The views of a scene show one set of named points, each view turned or mirrored, and shifted as a whole, with a little noise and some points left out.

Scene 1
View 1
j_573: [  3   1   5 -15  -5 -10  -6  -9   7  -1   8  -2 -11   0 -20  11   5   1
   2   3   9   5  15   5  14  -3   2]
j_903: [  1   2   9 -14   0  -1  -6 -12   9 -10   1  -3 -15   3 -18  17  15  -3
   0   9   8   7  10  -8  12   4   9]
j_425: [ 29  -5   3 -21  13  -2 -20   4   4  12  -2 -10 -22  -7 -27  -4   8  -3
   3  13  11  -2  23  18   7  10   7]
j_210: [ -5   4  10 -13  -4  -3  -2 -16   9 -13   4  -1 -12   6 -16  21  14  -2
  -1   6   8   9   8 -11  13   0   7]
j_401: [ 18   1   2  -2 -11  -8   0   0  18   0   2  -9   3 -15 -19   6   2   0
  14   9   6   2  20  -3  16  10  -8]
j_12: [ -7  -2   6 -37   5 -12 -18 -14 -10   7  15   5 -29  14 -27   9   4   4
 -10  -5  16   5  13  26  10 -21  13]
j_803: [ -5   6   5 -18  -5 -20  -5 -14   8   0  11   0 -14   9 -15  12   5   2
   2   0   5   2  14   4  13 -11   1]
j_78: [  0  11   7 -12   1 -23  -5 -13  17  -2   5  -6 -16  13  -6  11  12  -3
   7   9  -2  -3  16  -7   9  -2   0]
j_409: [ 13  -2   2 -18  -3  -6 -10  -3   4   5   7  -4 -11  -7 -26   5   2   1
   4   3  13   3  18  14  13  -1   1]
j_251: [ -6  21   9 -10   3 -41  -2 -18  27  -1   5  -7 -21  28   8   9  17  -5
  12  13 -13 -10  18 -17   6  -5  -4]
j_339: [-10   7   4 -14 -14 -23   1 -16  10  -3  16   2  -6   6 -14  15   0   4
   5  -4   5   3  13   2  17 -14  -4]
j_134: [  3   5   8  -9  -2  -5  -2 -11  15  -8   0  -6 -11   2 -14  15  14  -3
   4  11   4   5  12 -12  13   6   4]
j_576: [ -3   8   8 -16   0 -19  -5 -14  12  -2   6  -3 -18  13 -10  12  11  -1
   3   6   2   1  13  -3  10  -5   3]
j_161: [ 12   4   4  -8  -3 -15  -4  -5  16   1   4  -8  -9  -1 -14   6   7  -1
  10   9   3  -1  19  -3  13   4  -3]
j_437: [ -4   7   6 -10  -9 -18   1 -14  14  -6   9  -3  -8   6 -11  15   7   0
   7   3   3   3  13  -6  15  -4  -2]
j_477: [  3  16   5  -1  -8 -36   4 -11  30   1   6 -10  -6  10   2   7   8  -2
  19  10 -10  -8  21 -15  12   1 -14]
j_598: [ -5  10   6 -11  -9 -26   0 -15  16  -2  10  -3  -9  10  -8  12   6   0
   8   3  -1   0  16  -6  14  -8  -4]
j_457: [  8   6   6 -10   1 -16  -5  -8  16  -1   2  -8 -14   5 -11   8  11  -3
   8  11   1  -2  17  -5  10   4   0]
j_163: [  7   3   6 -14   0  -8  -7  -8  10  -1   3  -5 -13   2 -17  10  10  -2
   4   9   7   2  15  -1  12   3   3]
j_591: [  5  -5  -4 -18 -21 -20  -3  -3   0  11  23   3   2 -14 -30   4 -15  10
   7 -12  17   4  20  29  21 -17 -11]
j_127: [ 22  -4   3 -15   4   1 -12   1   7   5  -1  -8 -13 -10 -26   3   8  -2
   5  11  11   3  19   8  11  10   4]
j_188: [-16  10   6 -17 -11 -31  -1 -19  10  -1  17   3 -12  15  -9  15   2   4
   4  -4   2   1  13   2  14 -20  -3]
View 2
j_573: [  6  -1  -7 -19  -4   7  -1  -7  -2  16  12 -14  -8  -5 -12   0   3 -10
   4   4  11  12   8   3  -2  12  -3]
j_78: [  2  -9  -2  -3  -3  16   2  -7  -9   8  13  -4   2  -2  -1   4   0   1
   7  13   6  12  -3 -10   5  11  -3]
j_598: [ -1  -8  -2  -6 -11  14   2  -8 -13  16  17  -2  -2  -6   1   1  -4  -3
   3  12   8   7  -3  -4   6  14  -1]
j_188: [ -5  -4  -2  -8 -23  21  -7  -9 -10  23  24   3  -8  -1   4   1  -5  -8
  -2  10   9  10   1  -4   2  22   8]
j_591: [  3   2  -1 -28 -27  -9  -5 -19  -4  30  15 -23 -17 -16  -7 -18  -1 -25
 -11  -9  20   7  -1  17  -8  20  11]
j_161: [  8  -7  -3 -11   1   1   7  -9  -8   9   7 -15   0 -10  -8  -3   1  -3
   7   7  10   8  -3  -1   3   7  -5]
j_576: [ 1 -6 -4 -7 -8 17 -3 -6 -5 11 14 -4 -2  1 -3  4  0 -4  5 10  7 15  2 -7
  2 14  1]
j_803: [  1  -4  -4 -12 -13  14  -6  -8  -4  16  16  -6  -6   0  -4   2   0  -9
   2   7   9  14   5  -2  -1  17   4]
j_401: [ 10  -6  -4 -17   6  -9  15 -10 -12  16   4 -21  -3 -21 -13  -7   1  -4
   5   6  14  -1  -3   8   5   3 -12]
j_251: [ -4 -18   3  12  -7  23   4  -6 -16   2  17   5  11   2  11   6  -5  10
   9  20   2  11 -14 -21  12  13   1]
j_903: [  7  -1 -11 -16   6  15   2  -2  -2  12  11  -7  -6  -1 -16  10   4  -4
  11  11   7  12  15  -1   1   8 -12]
j_437: [  1  -6  -5 -11  -6  14   4  -6 -12  19  16  -3  -6  -7  -4   4  -2  -4
   5  12   8   5   3  -1   5  13  -5]
j_210: [  4  -1 -12 -16   2  19   1  -1  -6  18  15  -2  -9  -2 -13  12   2  -3
   8  14   6   9  17   0   3  10 -12]
j_339: [ -2  -3  -4 -15 -21  13  -4 -10 -10  28  21  -2 -12  -7  -1  -2  -4 -12
  -3   7  12   7   4   4   1  20   5]
j_477: [ -1 -16   3   5  -5   7  13 -10 -22  10  13  -3   7 -14   8  -3  -7   7
   6  17   8   1 -19 -10  13   9  -3]
j_163: [  7  -4  -6 -14   2   7   2  -6  -2   9   8 -14  -2  -4 -13   2   4  -5
   7   6   8  13   6  -1   0   9  -6]
j_134: [  7  -4  -9 -13   7  12   7  -3  -8  13  10  -6  -3  -6 -12   7   2   0
  11  14   7   8   8  -1   5   7 -13]
j_409: [ 10  -1  -5 -22  -4  -1  -1 -10   2  12   7 -23  -6  -7 -16  -6   6 -13
   2  -3  13  14   6   6  -6  11   0]
j_127: [ 15  -3  -6 -21  10  -5   4  -8   5   4   0 -29  -2  -7 -22  -4   9  -8
   9  -1  11  15   6   5  -5   4  -7]
j_12: [  3   4  -5 -22 -19  19 -22  -9  16  12  17 -14 -10  15 -13   2   8 -21
  -2  -5   9  31  18  -1 -13  23  16]
j_457: [  6  -9  -4  -8   4   7   6  -7  -7   6   8 -12   2  -5  -8   1   2   0
   9   9   8  11  -2  -5   4   8  -6]
j_425: [ 17  -4  -4 -19  10  -8  -1 -10  13  -7  -4 -35   4  -1 -23  -7  12 -10
   8  -7   9  25   3   1  -9   4  -1]
View 3
j_339: [ -2  14 -20  -2  -9 -11 -17  -9 -10  24  -5  -9  -1 -11   9  22  -5   7
 -35   3   7  -8   8   3  11  -5  -5]
j_401: [  6  11 -10   6   1 -14  -8   0  13  36 -19  12  -9  -8  15  17  -4  -3
 -28  14   3  17  23   5  -2   2 -14]
j_251: [-15  -2   5   7   1 -15 -19 -34 -14   7 -13   2  19  -8  32  26  -9   4
 -16   3  10  -1   1 -11  -4 -10   9]
j_591: [  9  24 -32  -5 -14  -4 -17  19 -12  50  -3   0 -23 -21   4  27   4  13
 -37   2  -1  -4  16   5   8   1  -9]
j_78: [ -6   3  -7   8  -1 -12 -13 -21  -5  16 -15   0   6  -7  18  22  -6   1
 -21   5   9   0   3  -2  -6  -7  -5]
j_903: [  0   4 -18  12  -1 -10  -4 -16   9  15 -21  -7  -2  -2   2  14  -6  -4
 -25   8  12  -1   1   9  -8  -6 -20]
j_576: [ -5   4 -14   9  -4 -10 -11 -19  -6  16 -15  -6   2  -7  11  21  -5   2
 -23   4   9  -4   0   1  -6  -8  -8]
j_437: [ -2   8 -13   3  -3 -14 -13 -15  -2  19 -11  -5   3  -6  11  18  -7   2
 -31   7   9  -1   9   3   4  -5  -7]
j_210: [ -2   6 -18   9  -2 -12  -6 -19   7  12 -17 -12   2  -1   0  13  -7  -3
 -30   8  13  -4   3  10  -1  -6 -18]
j_12: [  0   7 -40   9 -13   4 -10  -2 -18  25 -13 -18 -15 -16  -7  30   6  13
 -20  -8   8 -22 -18   5 -14 -12 -17]
j_409: [  5  10 -25   9  -5  -5  -7   4   1  36 -19   1 -16 -13   4  23   2   4
 -23   5   4   3   6   6 -11  -3 -18]
j_803: [ -3   8 -21   5  -7  -7 -13 -13 -10  19 -10 -10  -1 -10   7  23  -3   6
 -27   1  10  -9  -2   3  -1  -8  -8]
j_457: [ -2   3  -8  11   1 -11  -9 -15   2  22 -20   4  -1  -7  16  21  -5   0
 -19   8   8   6   7   0 -10  -4 -10]
j_161: [  0   6 -10   9   0 -11  -9  -9   4  28 -19   6  -4  -9  16  21  -4   1
 -22   9   6   9  11   1  -7  -3 -10]
j_573: [  2   9 -22   7  -4  -8  -9  -5   1  27 -16  -4  -8  -9   5  20  -3   2
 -26   5   7  -1   5   6  -4  -4 -15]
j_127: [  6   5 -20  15   1  -5  -2   2  10  36 -27   7 -17  -9   6  20   1  -1
 -16   9   5  11   6   7 -20  -2 -24]
j_477: [ -8   6   6   2   1 -18 -19 -22  -6  20 -11  10  11  -9  34  23  -9   2
 -24   9   5  10  17  -8   3  -3   7]
j_134: [ -1   4 -11  10   1 -13  -5 -17   9  17 -20  -3   1  -1   8  14  -8  -4
 -26  10  11   4   7   6  -5  -4 -16]
j_188: [ -6  11 -19  -2 -10 -10 -20 -16 -17  18  -2 -11   4 -12  11  25  -4  10
 -33  -1   8 -13   3  -1  11  -8   0]
View 4
j_576: [  4   0  12 -13  20   7 -13  -4  -6 -13 -10   4  11   4  -9  -7 -11   0
 -20 -10  10  -9 -14   1   1   7   0]
j_425: [ 18 -15   7 -22  10  13  -1   2   2  -6 -16   4  -8   5  -8  -9  -6 -17
   6 -38  14 -18 -16 -25   0 -13   7]
j_437: [  3   8   9  -9  18   5 -14  -2  -6 -13   0   0   3   3  -9  -3  -8   7
 -20  -7  14  -5 -17   4   4  13   3]
j_477: [  6  13  16   4  13   5  -7  -6   2  -8   2   4   0  -1 -12 -18   0  12
 -37  -2  19 -25  -7   9  14   4  -8]
j_598: [  4   7  12  -8  20   5 -14  -5  -4 -10  -3   4   5   4  -7  -7  -6   9
 -23  -5  12 -10 -16   7   5  11  -4]
j_127: [ 14  -6   5 -18   9  10  -3   4   0  -9  -5  -2 -11   2 -10  -5  -6 -12
   2 -32  19 -12 -17 -19   2  -5  11]
j_573: [  7   0   7 -18  19   7 -12   0  -4 -10  -5   0  -1   6  -6   0  -9   0
  -6 -18  13  -3 -22  -5   1   7   5]
j_12: [  8 -15   8 -34  35  12 -19  -7  -6  -6 -27  11  16  18   4   5 -17  -3
   6 -21  -3   5 -32  -7 -12   7  -4]
j_803: [  5   1  10 -17  24   7 -15  -4  -5  -9  -9   5   7   8  -4  -2 -10   6
 -13 -11   8  -4 -22   2  -1  10  -3]
j_457: [  7   1  11  -9  12   7  -7  -1  -3 -12  -5   1   2   0 -12 -10  -7  -3
 -19 -15  17 -16 -11  -3   5   1   4]
j_409: [ 11  -4   6 -21  17  10  -9   1   0  -5  -6   2 -10   8  -4  -1  -6   0
   2 -26  13  -5 -23 -12   0   2   4]
j_134: [  4   3   9 -10  12   5 -10   4  -9 -18   1  -5   4  -3 -15  -4 -11  -6
 -18 -14  18  -7 -12  -3   3   7  13]
j_339: [  3   8   9 -14  26   6 -17  -5  -2  -6  -2   3   1   9  -2   0  -7  16
 -15  -7   8   0 -25   8   2  17  -5]
j_591: [ 13   6   2 -25  27  11 -12  -5   9   9   0   6 -24  17   8   6   4  24
  10 -24   8   4 -39  -5   1  11 -10]
j_903: [  3  -2   7 -15  14   4 -13   4 -11 -20  -3  -5   8   0 -13  -1 -15  -9
 -12 -16  16  -2 -14  -5  -1   8  15]
j_161: [  9   3  10  -9  12   7  -7   0   0  -9  -1   0  -5   1 -10  -9  -4   1
 -15 -17  18 -15 -14  -5   6   1   3]
j_210: [  1   3   7 -14  17   4 -15   3 -12 -21  -2  -5   9   0 -12   2 -16  -4
 -14 -11  15   2 -17   0  -1  14  13]
j_163: [  7  -1   9 -14  14   7  -9   1  -4 -13  -5   0   1   3 -10  -4  -9  -5
 -11 -19  15  -9 -15  -7   2   3   7]
j_401: [ 10   9   6  -8   6   7  -3   5   3  -7  10  -5 -21  -1 -11  -5   1   4
  -9 -23  25 -12 -16  -9  10   3   8]
View 5
j_134: [ -4   3  16   1  22  25  -8  -1   2  -5 -10   2   9   2  -8  13 -21 -12
 -16  -8  -2  -8   9  -9  14 -14  -4]
j_163: [ -5  -9  14   4  25  19  -8  -2   2  -1  -4   0   9   0  -3   8 -17 -13
 -18  -4   0  -5  10  -4  19 -15   0]
j_127: [-19 -19  16  13  33  18  -8  -3   1   3  -9  -2  20   0   2   7 -13 -16
 -17  -2  -1  -8  16   2  29 -26  -2]
j_598: [ 13  -2   6  -4  20  15  -2   0   1  -3   5   2  -4   6 -13  10 -19 -16
 -15  -5   1   5   4  -5  12  -5   1]
j_251: [ 12  16   1   2  24  23   0   6  16  -7  -1  14 -15  11 -18   5 -15 -26
 -22 -10  13  12  -3  -1  13  17  12]
j_903: [ -4  -2  19   0  20  26 -11  -3   4  -4  -7   1  12  -4   0  11 -21  -6
 -19  -5  -3 -10   9 -11  12 -15  -2]
j_576: [  6  -4  11   0  21  20  -7  -1   8  -3   2   3   1  -1  -5   7 -17 -11
 -20  -4   2   0   4  -6  12  -4   4]
j_803: [ 12 -14  10  -3  19  14  -5  -3   2  -1   9  -1   2  -3  -2   7 -17 -10
 -18   0   0   2   5  -5  11  -9   3]
j_409: [ -6 -25  13   6  29  11  -7  -4  -3   4   3  -6  14  -2   2   6 -14 -12
 -15   1  -2  -3  14   1  24 -24  -1]
j_12: [  9 -38  15   1  18   9 -12 -10  10   4  20  -5  10 -22  19  -4 -11   4
 -30  12   1   0   5  -6  11 -10  12]
j_210: [  2   0  19  -5  15  26 -10  -4   2  -5  -5   1   8  -4  -2  13 -24  -4
 -17  -5  -5  -9   8 -15   7 -13  -4]
j_573: [  1 -16  14   1  23  15  -7  -4  -2   0   2  -3  10  -2  -2   9 -17 -10
 -16  -1  -3  -3  10  -4  16 -19  -2]
j_188: [ 25 -10   6 -10  15  10  -2  -2   0  -3  17  -1  -8  -1  -8   8 -19  -9
 -17   0   0   8   0  -8   5  -3   4]
j_78: [  4   2   8   2  23  21  -4   1   8  -3  -1   5  -2   4  -9   8 -17 -17
 -19  -6   5   2   5  -4  15  -2   5]
j_477: [  6  11  -1   3  30  17   3   6   1  -4  -5   7 -10  20 -26  12 -16 -32
 -11 -13   7  10   6   4  20   0   1]
j_457: [ -4  -2  10   6  27  21  -5   1   5  -2  -6   4   5   5  -8   9 -17 -19
 -17  -7   3  -1   9  -1  20  -9   1]
j_425: [-25 -28  14  20  38  16 -10  -3   9   6  -7  -1  21  -3   8   0  -7 -17
 -22   2   5  -6  16   8  34 -21   4]
j_437: [  9  -1  10  -5  19  17  -4  -1  -2  -4   2   1   1   4 -11  13 -21 -13
 -14  -6  -2  -1   7  -7  11 -11  -2]
j_339: [ 20 -13   8  -9  17   9  -3  -3  -5  -1  13  -3  -2   0  -9  11 -19 -10
 -13  -1  -4   5   5  -6   9 -12  -1]

Which points are out of place in each view (at most two, in the order of its rows)? Write none if all are in place.
view 1: none
view 2: j_576, j_339
view 3: j_803
view 4: none
view 5: j_251, j_477

Scene 2
View 1
j_503: [-26   5   7  10  -5 -17   0   6  -7  12  10  -2 -12   3   4  -7 -35  -1
 -17  13  14   6   4  19   0 -29 -22]
j_448: [ -8  10  -4  22 -21  -9  11  -2   8  25   2 -12 -22  -8   0  15 -11  15
 -15  12  43  -4  16   7  10 -12 -30]
j_135: [-32  -8  18  10   4 -11  -5   6  -1   4  26   5 -12   8   0 -13  -9  -7
  -3  22  10  11 -16   0 -25  -3  10]
j_742: [-38  -4   5  19  -7 -12  14 -11 -13   9  11  -3 -13  13  29 -20 -36 -14
 -11  15  41  -6   3  13  -1 -32 -37]
j_925: [-44 -10   4   9   7 -11   3 -10  -9  -6  45   5 -24  20  18 -38 -21 -24
 -17   8  17  -7 -14  22 -24 -21   5]
j_602: [-19  -1  -7  22 -13  -3  15 -14   8  14  24  -8 -30   3   9  -4   3   1
 -11  12  49 -14   4   6  -8  -3 -13]
j_89: [-24   1  14   5   2 -16 -11  14   2   7  26   3 -12   1 -13  -6 -14   0
 -12  17  -6  16 -11   9 -19  -6  15]
j_71: [-45  -9  17  13   3 -13   4  -2 -15   3  18   4  -7  16  24 -25 -34 -18
  -5  20  23   5 -10   7 -14 -26 -18]
j_991: [-23  -2  -3  24 -15  -5  17 -15   2  15  14  -7 -24   5  18  -6  -9  -1
 -10  14  54 -12   7   5  -2 -11 -26]
j_260: [-42  -8  12   5  10 -14  -3   0  -9  -5  40   6 -17  16   9 -32 -24 -20
 -14  12   3   4 -17  18 -26 -19  10]
j_50: [-28  -4  15  14  -2 -10   0   4  -1  10  17   2  -9   4   3  -6 -12  -2
  -4  22  20   8  -9  -1 -15  -7  -4]
j_804: [-41 -13  22  14   5 -10  -1   1  -7   1  23   7  -7  13  13 -22 -15 -14
   2  24  18   8 -20  -4 -25  -7   2]
View 2
j_804: [ 17 -38 -32   1   8  10   4  14 -17   3   1  -9  -2  -4 -33   6 -14 -18
  17  -1 -23  13  12 -10   0   0  31]
j_925: [ 18 -52 -16  20  17  -8  13  18 -38  -3   4 -16 -12   2 -37   0  -5 -26
  -9  -8 -21  27   7   1   8  -8  23]
j_602: [ 25 -11  13   5  20  22  -8  15 -16  -5  -5  13  -8   0 -28  10  -6 -17
   2 -10 -20  13   0  14 -18 -23  -5]
j_50: [ 16 -18 -18  -5   3  15   0  11 -11   2   4  -4  -4  -5 -25  11 -10 -11
  14   3 -16   7  12  -4  -2  -5  18]
j_71: [ -6 -36 -15  12  -3  -5   2  11 -22   2  -8 -13 -22  -2 -26   7  -1 -19
  14  -7 -27   8   3 -10   3   4  19]
j_991: [ 11 -11  15   7  13  17 -11  12 -14  -4 -14  13 -19  -1 -25  11  -4 -19
   9 -14 -27   8  -4   9 -18 -17  -6]
j_89: [ 24 -16 -24 -10  -2   8  12  13 -15   0  23 -16   3  -7 -23  10  -9  -2
   1  18   2  11  24  -1  14  -5  23]
j_742: [-13 -28   4  18   0  -3  -5  10 -22   0 -20  -4 -34   0 -24   8   3 -23
  13 -17 -33   7  -7  -5  -8  -3   4]
j_448: [  5  16  23  -3   0  21 -13   9  -3  -4  -2  13 -18  -4 -13  18   1  -2
   9   0 -12  -3   2  11 -15 -17 -16]
View 3
j_991: [ 12   0 -21   5  16 -10 -12   8   2  -2 -31 -14   4  26 -21  24 -13   7
  -1 -13  -5   0   3 -12 -16  10  15]
j_89: [ -2   2  -5   2  -4 -19  -5  27 -10   6   5   7  -2 -11  -5  -3   5  11
  24  40 -17  21  -9  -2  -7  -3  18]
j_804: [  3   3 -30  -6  -9  -7 -20  26  -7  -5  -1   7  -3  -7   1   6   5  22
  -1  22   0  28  -3 -21 -16  14  27]
j_135: [  2   5 -19  -2  -8 -11 -14  25 -11   2   2   5  -1  -9  -7   3   5  18
  12  28  -6  29  -7 -13 -15   4  22]
j_602: [ 12   2 -22  11  15 -10  -8   8  -6   2 -26 -18   6  23 -31  23 -13  10
  11  -9  -6  10  -3  -8 -18   5  12]
j_503: [  0  -8  -1   2  13 -18  -9  22   8  -7 -19   7  -5   9   7   8  -5   1
   4  21 -17 -12   2  -5   1  10  23]
j_260: [  3  -7 -33  11   5  -7 -15  37 -10 -12  -2   7  -5  -6   0   5   4  27
  15  37  -7  24  -6 -18  -1  17  35]
j_50: [  3   5 -13  -5  -4 -13 -13  17  -4   4  -7   3  -1  -1  -7   7   1  10
   4  15  -6  16  -2 -11 -15   4  18]
j_448: [  5   0  11   3  17 -22  -1   2   6   8 -29 -12   5  26 -20  16 -14 -12
   9  -7 -18 -15  -1   5 -12  -5   4]
View 4
j_804: [  6   1 -22   9  -2 -10  -6   9  26  21  -9 -10  28   3  34  23  -2  -9
 -11  27 -20 -19 -17   4 -19  -6 -29]
j_135: [  6  -1 -16  -4   1  -4  -5   7  31  20 -14  -8  26   0  28  14  -9  -5
  -4  25 -20 -20 -26   3 -14  -4 -27]
j_71: [  1   3 -10  21 -13  -9 -15  14  16   8   2  -5  13  -2  36  21  -6 -15
 -22  20  -4  -9   6   6 -26 -10 -24]
j_602: [ -1   6   6   5  -7   4  -2  14   8  21  -2   9  19  -6  19  14  -8  24
  25  -4 -11 -35  12  10 -13 -22 -12]
j_925: [  2  -3  -8  -1 -30  -8 -12  19  44  20  -4  -4  27 -11  51  19  -3  -4
 -24  19 -21 -29  10  14 -25 -13 -29]
j_50: [  5   2 -10   5   5  -2  -7   8  16  14  -9  -4  20   0  21  14 -11  -3
   3  19 -12 -16 -17   2 -14  -7 -21]
j_503: [  1   0   9   9 -11   4 -17  15  11  -4  -2   6  -1 -10  23   5 -23 -11
 -11  10   6  -6   4   4 -20  -9 -17]
j_991: [ -3   9   4  21  -7   0  -4  14  -3  16   5   8  13  -5  19  18  -7  16
  18  -2  -4 -28  19  10 -16 -22 -12]
j_260: [  4  -6 -10  -6 -21  -6 -13  16  47  16  -9  -6  25  -7  46  15  -8 -13
 -27  27 -20 -21  -7   7 -23  -5 -30]
j_742: [ -2   8  -2  33 -17  -6 -15  15   1   7  10   2   6  -4  34  22  -4  -7
 -13   8   4 -13  27   9 -26 -17 -19]

Which points are out of place in each view (at most two, in the order of its rows)? Write none if all are in place.
view 1: j_71
view 2: none
view 3: j_260, j_448
view 4: j_503
